A landscape with many peaks, sampled at points; each row gives a point and its height.
A climber steps from a point to whichever of its 2 nearest points has the largest rise for the distance, and stops where none of them is higher. Distance is the straight distance between rows; heights are no part of it.
Q_78: [133 158  86  75  79 117 162 114 134  84 121 123  82 201 132 179 178 103
 122  81 165 128 115 133  93 122  87 132 184 132 103 146 161 154 207 122
  96 124 102 178 154  68 186 123 113  82 142 118 161 159 114 142 109  71
 127 140 113  68 110 112 194 154 132 150  81 126 164 148 120 119 146 124
 140 137]  (h 18.8)
Q_490: [144  97 123 141 137  87 140  61 173 102 102 111 155  91  71 143  96 165
 144 233  88  96  90 188 139 140 143 133  86 149 102 167  65 162  73  75
 121 114 146 109  71 131 101 124 113  91 163 187  92 136 156 107 158 212
 111  91 149 122 119 168  94  73 218 110 158 106 107 120  98 113 123 143
 109 121]  (h 39.9)
Q_751: [125 184 121 116 145 158 123 179  77  96 186 176 133 143 172 167 160 155
  80 100 150 165 155  91 118 146  81 125 133 131 146 106 146  89 176 171
 142 147  80 167 147  61 139 133 143 155 159  70 118 103 128 163 108  69
  90 101 135 153 151  77 133 136  90 120 120 165 179 134 136 161 140 156
 130 126]  (h 53.5)
Q_782: [155 119  96  92  82 107 143  79 173  87  80  97 183 113 127 163 142 124
 137 168 136  69  98 139 112  78 139 104 140 115 137 181 115 173 101  48
 103  95 121 109 119 134 136 132  98 142 173 135 149 130 116 100  81 181
 104 113  74  96 118 154 159 152 171 142 128 102 129 128 111  99 155 180
 178 104]  (h 39.0)
Q_605: [118 179 114  84 118 163 108 141  73  83 186 130 107 182 136 155 125 117
  87  47 191 149 118  89 104 149 103 145 179 148 130 102 160 131 161 166
  90 137 120 171 152  72 183 143 129 131 146  81 126 119 139 169 122  87
 142 114  97 146 126 104 161 165 117 159  76 153 147 104 140 160 131 151
 115 129]  (h 42.6)
Q_219: [136  90 131 164 134  78 130  74 173 143  90 120 121 101  67 130  70 188
 154 181  83 134 130 160 146 151 136 133  83 126 109 140  91 115  82 103
 128 117 152 130 108 150  67 126 127 110 132 176  87 157 135  97 172 209
  97 117 162 130 106 159  83  95 176 110 153  83 100 116 115 120 130 119
 114 142]  (h 45.1)
Q_271: [152 143  97  98  92 108 135  82 173  84 104 100 192 137 124 167 158 106
 124 136 146  64 105 143  98  93 155  97 167 126 133 160 139 157 132  54
 110 130 135 120 114 134 132 116  94 164 147 123 143 142 132 108  80 178
  93 103  62  89 129 119 150 137 207 157 125  99 137 139 113  78 191 205
 148  87]  (h 35.2)
Q_206: [168  71 154 125 100  79 118 116 136 113 149 159  93  67  63 111  66 143
 180 166  63 149 124 169 171 144 165 126  70 139 121 199  67 167  56 115
 162 130 141  93 131 127 108 164 137 101 161 171 103 134 126 111 144 192
 138 124 163 155 103 187 142 150 183 113 142 123 109 152  89 164  94  60
 114 118]  (h 56.6)
Q_293: [120 100 138 149 165 145 111 155  95 147 101 112 117  69 112  57  71 143
 163  95  73 151 121 109 141 156 116 129 139 141 138  96 141 113  99 171
 126 100 171 120 116 161  97 132 168 156 130  94 147 127 143 117 209 137
 114 156 158 194 125 164  55 155  98 172 135 148  95 125  96 145 107 114
  95 111]  (h 35.6)
Q_610: [119 185 125 104 139 179 117 163  78  89 181 155 122 143 163 154 147 132
  85  73 168 167 120  95 103 137  85 142 161 147 155 105 158  92 180 173
 107 138  80 161 162  66 153 144 154 145 152  65 114  92 129 170 135  60
 130 113 103 165 146  87 133 146  93 125 115 162 160 104 129 159 111 140
 111 108]  (h 48.2)
Q_287: [121 124 154 169 125 113  85 167 144 128 115 151 147  83  74 130 111 167
  99 155 143 140 119  96 135 157 176 138  72  96 172 109 115 121  96 124
 156 114 158  69 119 176  94 117 128 144 126  89 152 127 137 118 108 202
 109 114 182 126 110 118  76 109 138 171  94 105 157 118 129 122 136 233
 149 171]  (h 48.1)
Q_921: [ 88  88 147 174 148 120  99 118 177 162 121 148 160 137 120 146 108 204
 123 169 124 114 137 105  93 166 186 132 100 100 138  81 139  84 103 154
 169 131 145  95  87 150  58 121 131 161  98 127 128 132 138 116 122 169
  92 111 177 111 116  84  32  87 173 167 116 136 155 120 123  91 144 196
 107 173]  (h 59.2)
Q_851: [151  51 130 133 114 114 147 131 183 155  88  80 118 172  97 132 130  62
 154 153 123  95 134 167 135 125 108  87 135 183  72 128 167 147 132 129
 137  98 115 168 129 125 150 101 107  63  71 198 108 127 109 157 121 147
 163 166 123 116 135 131 176 114 138  63 135 154  63 116  89  88 155  44
 120 122]  (h 25.8)
Q_876: [148 186  99 108 136  94  69  96  81  86 171 178 121 214 104 172 145 133
  76  88 170 134 119 100  89 174  95 102 123 141 128 112 137  78 142 135
 127 145 132 152 160  54 112 157 120 156 135  92 165 127 146 101  95 115
  88  83 146 106 127  52 152 134 151 144  49 139 174 129 142 140 152 169
 118 115]  (h 25.4)
Q_431: [141 142 123 115 123 126 104 111 129 138 112 119  92 175 118 167 139 134
 105  79 162 108 143  94  79 143  98 128 176 148 111  94 166 115 161 177
  87 143 122 154 138  77 130 140 152 126  98 126 152 121 123 135 153 133
 163 118 124 161 135 100 108 133 158 160 102 124 158 111 139 130 121 131
 129 142]  (h 34.5)
Q_189: [128 149 115 101 123 132 113 118  94 119 153 113  96 184 135 153 141 101
  93  54 186 114 143  84  82 144 103 126 192 132 108 114 164 153 159 168
  95 132 128 146 140  85 165 147 131 104 114 107 146 110 132 142 123 124
 154 130 108 153 126 130 137 165 148 183  89 124 151 114 146 152 136 150
 127 144]  (h 38.1)
Q_152: [133 180 121 136 119 139 153 144 114 129 128 139  93 136 137 144 167 136
 116 117 140 136 136 125 123 123  73 139 139 132 131 106 122  98 209 148
 105 142  86 168 160  91 132 119 138 127 115 142 131 105 124 135 150  69
 164 120 117 139 143  97 133 112  79 107 157 145 169 123 135 152 118  78
 133 118]  (h 28.8)
Q_515: [160 105 121 106  93 108 129 115 174 113 101 101 114 133 120 139 117  99
 146 152 119 118  94 171 118  81 142  92 139 123 104 176  85 182  49  88
 141  92 107 100 123 126 166 126 104  70 165 159 156 132 104 100  77 155
 145 151 119 108  90 203 191 183 146 127 128 128 107  99 130 139 100 120
 158 120]  (h 50.3)
Q_128: [128 101 147 151 153 125 173 133 121 137 120 144 109  99 136  67 100  58
 159 102  75 149 167 147 212 113 139 142 123 123 151 168 123 164 128 139
 187 146 147 143 137 159 113 121 116 117 138 128  75 165 120 153 151  97
 114 168 111 151 159 174 150 110  80  33 177 125  74 119 100 100  96  76
 117  81]  (h 50.6)
Q_11: [145 127 124 102  99 131 137 114 132 141 120  77 114 176 151 120 126  85
 153  77 155 110 118 138  82  92  89 123 168 135  83 130 121 175  99 164
 102 113 111 144 127 130 186 126 133  78 131 135 153 114  97 125 112 125
 156 169 110 123 129 204 159 193 120 187 119 130 117 109 122 158 127 114
 152 144]  (h 10.2)
Q_703: [125 139 100  95 131 148 153 146 103 140 136 112 155 128 158 145 150 114
 114 114 170 113 129  86 129  94 127 145 158  96 146 173 149 153 149  95
 117 131 122 126 138 122 171 144 119 147 151  97 127 159 103 128  83 105
 124 142 105  98 103 147 180 190 106 149 132 107 143 145 138 118 154 121
 154 130]  (h 62.9)
Q_288: [112 119 122 178 166 158 146 189  84 143 139 161 128 113 155 111 134 129
 118 106  83 162 184  93 146 148 157 128 119 111 131  62 149 105 130 177
 159 151 132 137 119 125  85 110 162 185 109  92 133  94 159 141 162  93
 128 155 169 149 149  92  57 128  82 148 146 165 137 108 134 144 116 149
 121 140]  (h 41.2)
Q_843: [ 96 107 201 146 139 140 159 130 129 133  96 160  99 161 122 143 165 107
 102 122 138 191  94 175 162 167  97 121 152 152  94  90 147  99 197 131
 118 108 131 158 140 106 144 158  76  98  85 211 109  78 120 175 179  79
 185  98  71 123 162  49 166  94  74  44 153 145 101 143 147 137  94  77
  97  92]  (h 23.3)
Q_745: [120 154  72 100 104 142 166  87 166 112 138 124 221 125 158 151 172 147
 156 196 134  83  93 173  89  88 170 125 104 141 131 131 113 131 148  59
 102 153 128  88  98 134 123 123 122 139 127  83 145 146 122 122 108 138
  70 141 116  75 113  99 135  97 174 130 108 131 180 192 133  86 159 175
 139 141]  (h 40.7)
Q_151: [107 167  74  80 108 155 176  87 146 118 157 126 182 139 161 127 173 155
 141 188 161 102  84 141 109  95 147 129 110 129 132 178 107 127 156  55
 106 127 115 112 110 132 156 120 114 150 144 105 149 171 105 121  81  89
  98 140 110  67 107 103 187 111 156 112 130 125 164 190 140 106 176 129
 134 151]  (h 42.1)
Q_827: [145  79 168 162 152 122 137 133 110 158 114 126 105  84  94  69  91  65
 168  74  74 139 155 159 189 149 141 117 117 149 110 141 127 120 114 149
 164 135 166 138 152 179  96 138 126 110 108 114  68 129 113 121 185 142
 116 156 113 180 170 141 127 111  95  58 187 109  71 114 105 117  99  85
  99  82]  (h 43.9)
Q_221: [124 168 118 109 153 163 123 186  64 117 206 171 146 146 170 156 156 144
  94 115 181 147 156  68 138 144 125 132 123 108 155 109 134 102 144 125
 143 164 120 146 132  94 149 119 133 152 148  75 121 118 130 141  92 101
  91 121 146 120 109  92 141 146  93 147 114 138 178 147 143 146 154 163
 130 144]  (h 62.8)
Q_812: [114 135 120 150 161 162 134 152  76 151 123  95 131  76 131  54 100 113
 156  97  87 137 131 117 137 126 110 157 146 136 154  98 139 127 128 179
 110 123 139 145 136 158 116 124 162 162 128 105 141 106 136 118 190 101
 145 148 146 180 148 170  77 155  69 153 162 159  90 138  98 159 105  86
 126  98]  (h 39.4)
Q_123: [125 138 112 131 145 115 106 105 144 154 109 127 152 132 143 151 137 144
 116 135 154 111 154  85  95 123 122 106 139 116 137 144 135 139 147 118
 115 133 141 100 112 112 106 132 120 160 116 126 140 140 100 108 104 164
 117 131 142 118 109 117 116 130 157 161 119 100 147 132 130 129 161 157
 162 134]  (h 17.8)
Q_381: [136 168 115 114 137 105  79 113  99 123 160 155 136 177 127 164 160 135
  84 109 184 112 147  77 107 144 130 106 144 122 127 121 138 110 143 116
 115 155 151 120 142  81 116 135 119 167 114 103 149 132 123 118  85 154
 109  93 139 110 120  82 143 134 171 159  85 105 171 152 135 135 174 178
 126 127]  (h 21.7)
Q_444: [134  94 171 158 140 129 123 136 110 177 122  84  93 108  73  70  96  82
 141  76  89 129 120 157 149 159 137 130 114 168  83  97 132 108  94 158
 121 122 140 147 157 170 125 137 126 119  61 149  85 110 112 102 199 149
 157 142 103 161 159 131 120 112 100  82 178  92  49 110 120 131 116  56
  67  80]  (h 38.7)
Q_735: [107 100 120 176 132  90 131  75 170 165  86 123 133 125  87 121  88 195
 149 169  96 123 155 151 118 148 148 139  82 117 112 110 114  81 104 122
 134 127 154 137 106 181  56 110 140 135 101 161  98 162 148  91 188 180
  86 134 174 120 104 124  63  87 150 110 153  98 128 121 124 114 140 118
 105 160]  (h 50.5)
Q_941: [ 78 110 109 155 109 108 134  94 147 113 115 129 155  62 125 122  90 187
 168 198 125 110 130 174 160 129 194 151  98  92 172 165 100 146 117 102
 145 126 125 103  91 192  93 129 121 123 163 125 101 139 153 100 144 167
 114 144 151 102 109 106 108 104 138 118 139 145 156 122 132 130 118 151
 129 182]  (h 66.6)
Q_368: [ 99 122 145 151 139 121 167 136 134 124 168 196 132 128 164  95 150  90
 130 153 105 134 143 147 183 121  93 137  93 117  92 110 120 109 170 144
 175 150 139 162 147 141 113  90 112 127 100 169  94 119 143 182 145  71
 114 130  88 103 194  85 137  20  96  52 166 146 108 170 149 118 122  80
 106 129]  (h 85.8)
Q_106: [141  87 151 137 109  97 134 127 130 128 109 147 120  43  74 118  83 159
 173 177  77 125 129 158 173 125 158 139  90 112 134 176  90 171 104 112
 156 108 142  95 115 150 110 161 142 118 184 158 118 130 118  99 145 197
 119 132 172 142 105 186 132 154 153 150 136 124 127 140 109 171 113 108
 137 131]  (h 54.1)
Q_603: [121 182 113 144 140 142 180 158  95 131 137 113  89 123 141  94 162  90
 107 113 109 141 130 121 153 117  89 162 131 130 140 101 112 108 172 142
 116 144  95 161 160 117 130 116 137 136 113 154 107 104 137 151 152  68
 165 127 125 143 165 123 122 105  64 102 174 142 132 130 146 158 106  63
 131  95]  (h 32.3)
Q_471: [103 120 118 181 124  98 128  84 142 152 129 129 127 117 125 106 105 160
 163 150  89 140 180 156 152 144 160 113  98 115 123 119 109  84 118 131
 140 148 146 140 101 192  56  91 129 140  94 154  84 152 156 115 169 128
  99 167 155 124 127 106  95  77 119  91 173 111 116 117 137 128 132 103
 102 169]  (h 58.2)
Q_966: [ 94 115 114 180 134 121 140 115 120 127 120 135 137  73 132  97  89 166
 165 161  98 141 171 155 175 122 184 138 102  84 178 136 107 121 126 129
 153 138 140 121 103 189  91 119 122 136 151 135 110 142 151 103 147 130
 102 182 167 113 105 111  98 119  99 132 157 147 142 122 132 149 123 122
 138 163]  (h 56.0)
Q_489: [157 135 148 112 125 131  97 122 123 134 108 132  83 215 107 172 134 131
  77  83 153 121 118 110  80 161  89 124 171 172 108  82 186  81 156 198
  89 156 124 147 154  87 123 164 179 125 100 126 153  97 140 128 174 132
 172  78 118 165 160  80  92 122 172 143  70 138 150  88 147 124 102 155
 107 133]  (h 31.6)
Q_645: [138 153  81  81  99 106 138  64 147  92 140 130 171 167 133 172 167 105
 126 130 143  77 105 128  97 113 138 104 175 136 119 145 147 155 168  59
 119 138 145 140 124 104 144 123  94 179 132 123 167 158 129 107  74 136
 103 105  73  61 130  94 167 122 212 171  90 106 158 162 126  82 188 191
 133  97]  (h 31.7)
Q_146: [140 147 147  94 162 163 103 179  60 124 155 109 160 112 135 104 128 108
 112  89 172 140 114  79 141 115 137 149 133 114 168 140 147 140  80 113
 106 128 152 112 121 150 175 138 128 141 158  63 141 146 132 128  93 138
 123 108 109 168 101 181 139 188  73 193 111 121  95 142 134 146 131 159
 142 128]  (h 67.0)
Q_194: [144  84 159 107 105 107 115 123 158 123 146 120  75 130 130 113  81 118
 167 132  92 147  89 184 118  93 145 102 126 133 111 147  73 190  40 122
 149 100 117  94 140 138 176 130 122  62 173 166 136 123 133 118  92 139
 155 151 121 142  92 213 187 174 145 111 107 144  91 105 115 150  69  71
 135 133]  (h 58.0)
Q_880: [113 138 127 170 127 114 153 125 128 134 159 144 123 120 148  93 135 124
 132 144  91 139 162 141 166 131 129 125  92 113 111 102 107  87 154 141
 146 143 126 145 131 166  88  79 128 138  87 160  92 136 146 138 146  95
 114 155 122 117 154  99 112  57  83  74 170 118 125 144 152 131 131  83
 109 149]  (h 69.3)
Q_924: [ 99  69 142 185 151 118 112 135 158 166 108 149 131 115 119 121 100 194
 127 128  90 149 153  91 125 175 192 122  94  85 146  74 147  74 103 161
 172 110 147 114  94 164  58 124 145 180  80 108 138 132 158 113 157 149
 103 128 182 130 114  80  39 109 140 149 136 143 133 108 134 102 132 172
 109 174]  (h 68.6)
Q_202: [ 85 108 113 129 100 134 127 148 134  94 123 126 187  44 146 136 110 189
 137 187 142  83 134 155 158  97 199 142  96  81 197 155 135 143 140  96
 148 126 133  81  98 196 121 125 129 137 173  93 103 131 138 124  99 150
 128 134 128 100 116  98 125 126 126 134 126 137 153 136 141 102 126 183
 151 173]  (h 85.7)
Q_332: [143 146  91  98  79 113 153 101 153 114 117  89  79 192 129 137 165  89
 127 119 156 116 125 138 101 119  95 117 180 126  90 168 129 145 150 112
  98 110  81 153 145  97 187 110 107  78 103 154 153 167 111 140  94 104
 151 166 139  71 122 159 196 139 132 122 106 118 135 132 131 108 153 114
 152 149]  (h 18.2)
Q_720: [155 127 151 134 152 131  88 155 119 143 143 174 110 170 144 166 162 167
  97 121 106 149 165  95 125 174  97 115  97 154 111  81 149  40 152 214
 148 128  92 149 126  91  73 138 188 162 114  97 123  98 135 132 146  78
 118  61 152 160 183  52  94 108 122 108 102 175 171 110 142 147 119 161
 120 151]  (h 33.2)
Q_757: [157 105 113 127 102 116 139 125 175 133 116  71  97 177 135 128 146  74
 137 135 134 117 136 150 126 114 104 100 156 146  81 159 132 155 115 123
 119 103  89 148 132 105 173  97 108  48  84 185 134 147 117 158  94 116
 170 176 136 105 133 179 172 124 147  96 119 117  95 116 120 101 154  81
 133 145]  (h 21.6)
Q_258: [127 135 125 140 112 119  76 171 107 106 133 138 177 103 117 135 138 159
 103 144 170 125 145  99 144 136 181 139  71  89 185 112 123 108 103  99
 138 123 157  80 127 177 116 108 123 155 140  77 138 117 155 125  84 173
  98 115 148 115  93 110 107 132 107 159 102 116 159 134 120 118 151 222
 176 179]  (h 53.7)
Q_787: [103 191 161 141 155 152 180 170 104 118 136 176  87 148 146  82 167  77
  85 124 116 166 100 155 176 132  85 164 122 121 130  82 103 125 177 125
 141 140 106 169 160  89 133 149 107 124 123 155  98  68 115 192 167  69
 174 103 101 125 176 115 137  71  73  76 158 142  98 142 150 138  70  87
 122  59]  (h 28.2)
Q_175: [ 95 118 134 148 135 147 184 149 138 124 144 179 113 125 179  70 134  82
 141 147 113 140 144 125 193 109 116 153 107  97 134 136 124 152 164 127
 191 164 130 151 138 150 124 103 121 138 126 161 104 138 138 216 118  60
  98 153  95  87 187 133 131  36  94  33 172 152  90 156 136  95 121  92
 118 118]  (h 70.3)
Q_58: [126 108 143 160 157 146 126 182 108 161 141 165 118 150 141 128 158 159
  95 113  81 147 171  86 136 175 148 121 100 133 105  53 151  58 144 196
 151 129 122 138 113 106  78 116 190 183  92  97 135  84 153 140 169  87
 140 105 178 160 171  68  61 113 113 117 129 161 146 106 148 138 116 142
 119 156]  (h 37.0)
Q_355: [129 160  83  97  99 117 120  86 137  73 148 154 100 184 138 199 160 138
 123 103 162 142 103 142  79 121  80 108 159 145 120 134 164 123 214 150
 118 128 102 185 168  61 151 128 125 116 140 112 174 163 113 123 112  64
 114 114  95  68 118  51 171 135 140 137  86 126 166 146 134 119 146 136
 123 119]  (h 21.8)
Q_654: [114 166 115 143 149 168 167 153  73 139 131  96 107 116 136  67 131  90
 128  93  98 133 121 125 147 137 108 176 150 140 144  85 131 121 156 161
 101 133 117 162 151 137 135 125 154 163 115 130 128  80 135 134 171  76
 178 124 121 176 163 139  97 129  69 140 164 159 105 113 116 166  91  71
 121  83]  (h 35.8)
Q_39: [133 135 163 108 148 148  76 170  85 127 136 110 123  75 120  86 104 136
 133  93 141 157 106  84 116 139 125 139 135 126 138 126 133 144  65 140
 109 114 168  92 104 141 158 130 133 144 134  81 168 137 124 113 123 154
 139 109 125 185 104 186 100 172 101 202 109 115  96 134 126 165 120 173
 129 126]  (h 57.5)
Q_562: [118 157  83  86 115 143 157 105 128 122 141 120 148 142 162 132 166 137
 137 143 172  99 104  99 124 106 124 134 149  98 142 186 122 139 159  66
 107 122 116 131 124 114 171 124 114 155 146 122 145 174 104 116  83  93
 115 135 106  64 101 118 192 156 128 132 135 105 156 160 142  96 172 109
 156 148]  (h 51.0)
Q_988: [139  79 156 125 116 120 138 126 152 164  93  92 107 164 103 141 138  84
 128 140 125 108 132 164 139 149 119 108 154 184  78 114 174 122 152 131
 120 114 123 167 142 127 143 113 108  80  43 221 102  99 107 142 155 128
 181 148 109 117 164 107 162  97 130  65 129 130  72 126 120  96 155  51
 101 122]  (h 29.2)
Q_295: [143 101 153  91 105 118 117 119 153 123 111  88 122 146 171 120  98 108
 163  89 142 122 106 135  76  87 115 105 167 131  94 114 126 183  73 145
 134 116 128 120 110 150 161 133 130  85 157 136 173 100 102 115 101 162
 132 147  94 136 109 197 139 197 139 204 117 132  97 112 112 173 120 132
 147 130]  (h 11.5)
Q_30: [129  89 160 137 131 116 116 169 116 141 108 155 129  26 101 107  84 165
 151 150  87 138 132 136 171 123 154 144 108 115 158 156 120 167 112 124
 150 116 160  84 112 174 123 154 142 123 177 117 114 120 129 112 158 174
 121 153 182 156 106 179 117 175 131 178 115 128 128 132 116 166 108 127
 131 132]  (h 62.3)
Q_618: [139 122 155 139 121 129 129 127 126 178 100  85  91 149  71 126 141 106
 111 104 110 125 142 145 140 157 124 122 124 173  80  78 138  98 109 143
 102 121 117 156 144 138 128 140 126 108  33 191  98  96 118 112 185 153
 187 131 106 130 154 111 129 109  99  88 145  95  89 111 155 130 121  59
  82 114]  (h 33.9)
Q_516: [145 163 160 107 106 157  90 125 125 121 124 105  94 234 102 162 113 126
  88  73 159 138  89 102  97 177  88 126 169 172  90  87 192  97 146 211
  72 120 113 162 141 122 132 171 192 107 126 115 137  86 149 146 192 122
 180  84  99 175 174  68  99 124 157 149  46 143 125  75 117 152  89 184
 127 132]  (h 29.4)
Q_187: [138 102 173 103 137 134  93 194 100 129 119 149 127  31 116 112  99 153
 125 144 119 152 122 122 155 126 146 138 112 120 162 138 130 163  93 115
 141 120 165  68 115 175 150 139 143 132 166  83 140 122 131 123 132 163
 120 129 158 172 107 190 119 171 111 186  94 123 119 148 125 152 115 169
 120 127]  (h 53.9)
Q_608: [107 137  96 124 114 126 117 105 182 116 138 141 231 121 158 165 165 156
 144 175 153  80 116 165  63 116 193 126 100 137 134 106 123 119 134  91
 124 155 136  70  99 137  97 119 112 149 122  92 133 126 134 111 115 156
  75 116 137  86 130  86  95  85 197 152 109 132 192 176 132  77 161 208
 137 148]  (h 45.6)
Q_447: [122  80 133 129 137 129 147 124 167 140 129 116 116 122 127  99 107  92
 149 141 105 128 119 126 172 101 137 121 134 128 133 214 122 172  89  98
 147  98  99 116 129 134 167 121 100  95 144 149 108 197 115 143  80  81
 150 160 124 129 109 185 179 145 114  40 146 135  83  89 119  79 128  73
 123 112]  (h 3.6)
Q_267: [159  71 157 117 107  96 112 115 153 118 122 144  74  97  91 105  67 136
 182 134  74 158 101 180 117 115 145 116 103 130 119 148  64 173  42 115
 147 122 136 104 150 121 141 142 130  83 164 184 148 118 130 109 118 187
 148 132 127 155  99 202 157 160 191 122 127 136  84 116 116 172  76  57
 105 124]  (h 66.7)
Q_142: [142  87 161 121 123 110  97 125 152 139  86 103 110  94 131 116  80 138
 164 103 116 129 117 142  78  98 108 115 155 131 117 111 118 158  73 144
 128 112 142 113 118 127 130 143 131 110 143 138 174 114 104 115 116 175
 147 149 123 168  90 186 117 177 138 204 139 124  95  97 116 169 102 120
 126 118]  (h 12.8)
Q_399: [132 162  88 101 109 126 121  97 125 111 146 155 105 161 151 180 162 159
 137 136 150 129 128 125  91 122  66 117 144 149 132 130 141 106 215 155
 106 137  90 170 157  77 131 110 134 141 122 129 162 139 108 121 122  65
 127 107 113 117 134  66 156 121 131 122 129 124 182 134 135 128 147 108
 127 134]  (h 24.8)
Q_922: [148 152 120 123 151 126  59 112 114 125 165 175 115 182 138 187 147 169
  86 108 141 141 142  95  76 165  83 102 117 157 121 119 144  64 168 199
 134 143 111 155 153  59  87 148 163 147 116  88 138 122 118 118 106  90
 106  61 157 138 155  45 119 116 159 121  77 132 171 131 130 129 135 153
 115 130]  (h 29.3)
Q_765: [127 132 129 143 138 135 156 130 129 151 133  90 104 111 131  95 114  79
 132 109 119 135 137 130 155  99 119 132 136 126 145 179 116 156  98 122
 136 111 102 126 133 136 165 113 109  97 126 149 111 174 118 144  96  83
 156 165 127 130 119 197 167 148  87  73 159 129 109 103 142 115 127  58
 130 111]  (h 6.0)
Q_433: [142 123 108 132 135  94 124  55 193 111  81  86 157 105 102 144 106 133
 139 210 121 102 104 175 104 118 124 115 110 138 101 163  82 144  86  59
 104 116 130 106  91 113 121 116  89 111 151 190 126 149 138  84 127 192
 117 107 123 111 101 159 106  91 204 134 162 111 118 105 106  97 148 156
 145 107]  (h 36.2)
Q_752: [132 137 120 116 123 146 154 127 114 146 135  73 103 126 145 104 126  77
 150  70 139 118 121 136 117  92 101 162 155 130 132 151 117 158  96 137
 111 118  92 130 146 145 187 118 120  92 141 150 140 148 117 132 107  93
 163 161 123 129 125 201 154 179  70 132 147 148 108 111 135 137 117  73
 143 125]  (h 8.2)
Q_76: [129 118 144  97 143 167 134 199  95 136 126 114 164  86 168 121 141 128
 114 113 152 120 121  87 159  72 144 163 134 101 174 171 154 154 116  82
 129 127 149 100 126 166 171 150 133 135 186  77 116 157 129 117  79 130
 122 119 128 133 101 183 158 211  80 161 123 113 108 156 139 115 119 127
 152 111]  (h 86.7)
Q_648: [105 144 124 143 129 119  70 111 156 135 144 144 194 152 132 153 144 170
 114 168 155  97 128 114  71 147 177 117  97 113 137  98 129  95 109 122
 145 145 154  79 103 144  79 117 121 164 105 111 139 108 153 110 101 170
  70  92 157  99 138  86  71  72 198 167 107 127 173 157 130  77 150 232
 130 153]  (h 51.3)
Q_16: [147 116 123 127 142 106 114 104 157 157  72 106 132 120 120 141 117 135
 144 132 140 103 140 111  95 108 119 115 150 119 125 130 128 138 121 118
 111 117 138 112 122 107 118 141 119 121 108 149 157 137 109  97 121 180
 141 151 141 140  98 155 111 160 144 168 139 103 126 108 136 135 135 120
 142 121]  (h 15.1)
Q_908: [125 133 147 161 159 141 199 152 110 136 129 138 101 118 156  67 122  40
 131  98  94 145 152 119 204 107 130 163 128 114 145 137 123 166 143 133
 169 157 136 154 158 143 116 118 112 133 113 135  83 137 118 178 137  78
 134 150 106 131 173 164 138  74  69  40 173 125  87 139 123 109 106  71
 121  73]  (h 57.7)
Q_670: [119 144 121 149 181 179 122 182  70 145 157 132 137 108 143 108 129 134
 104 106 124 173 159  65 136 149 132 138 133 119 148  94 145 118 116 151
 131 145 143 110 119 122 128 115 162 164 116  73 136 112 142 138 149 107
 128 137 163 175 129 137  74 144  87 153 124 141 140 120 133 152 129 152
 132 142]  (h 46.4)
Q_646: [125 153  95 137 135 109 125  51 190 130  92  92 180 139 121 137 122 142
 151 220 131 107 107 175  80 124 127 120 112 148 104 149  93 125 110  66
  80 141 135 104  94 121 115 114  97 126 115 167 126 172 148  96 144 163
  99 124 130 108 111 143  99  66 201 127 137 106 137 142 127  83 152 141
 127 125]  (h 33.1)
Q_92: [ 95 147 201 155 164 151 162 146 118 132 125 174 102 153 133 119 155 101
  93 125 114 195 100 180 169 152  71 130 130 129 107  89 115  97 190 132
 126 135 129 155 143  87 135 168  90 116 116 183  97  72 116 186 175  70
 168  77  79 127 162  68 143  89  72  54 162 133 101 146 149 146  66  81
 108  70]  (h 25.6)
Q_595: [113 122 125 118 104 142 115 169 119  98 148 122 200  81 148 152 130 168
 111 149 156  94 144 119 166 100 179 126 101  94 188 146 133 131 144  91
 143 119 134  77 106 185 124 118 126 136 168  75 112 136 142 136  75 152
 110 113 123  98 100 120 130 130 127 141 113  95 144 149 124 102 147 195
 165 163]  (h 67.1)
Q_260: [161 108 119 102  92 106 131 110 174 110  81 112 139  95 114 148 130 135
 135 167 123  93 101 148 125  76 139 119 134 113 131 193 110 174  80  67
 131  86 113  92 126 137 149 141 118 106 180 140 143 129 107  92  79 174
 141 121  95 107  90 175 182 181 148 131 129 109 116 113 122 130 110 132
 176 114]  (h 44.5)
Q_156: [134 181 115 123 150 170 103 167  42 141 184 151 135 150 129 128 148 120
  93  99 175 162 142  58 126 160 126 146 119 119 148 109 127 105 111 142
 116 151 146 116 127  94 144 125 148 159 119  72 142 111 133 140 119 118
 120 130 166 163 111 117 109 154  95 160 114 136 155 118 145 150 140 166
 130 150]  (h 53.1)

Where does a climber stop that starts at each point below?
Q_489 | Q_221
Q_271 | Q_267
Q_876 | Q_221
Q_745 | Q_924
Q_752 | Q_221
Q_332 | Q_368
Q_827 | Q_368
Q_219 | Q_368
Q_516 | Q_221

Call two points neighbours if one is among the 2 nearest of the other. Go from one point of each pair to the other, from neighbour to neighbour, staying as high as possible. Name the lowest point that can't be avoided.
Q_30, Q_267 | Q_106
Q_202, Q_267 | Q_745
Q_267, Q_76 | Q_187
Q_202, Q_368 | Q_966
Q_924, Q_202 | Q_735
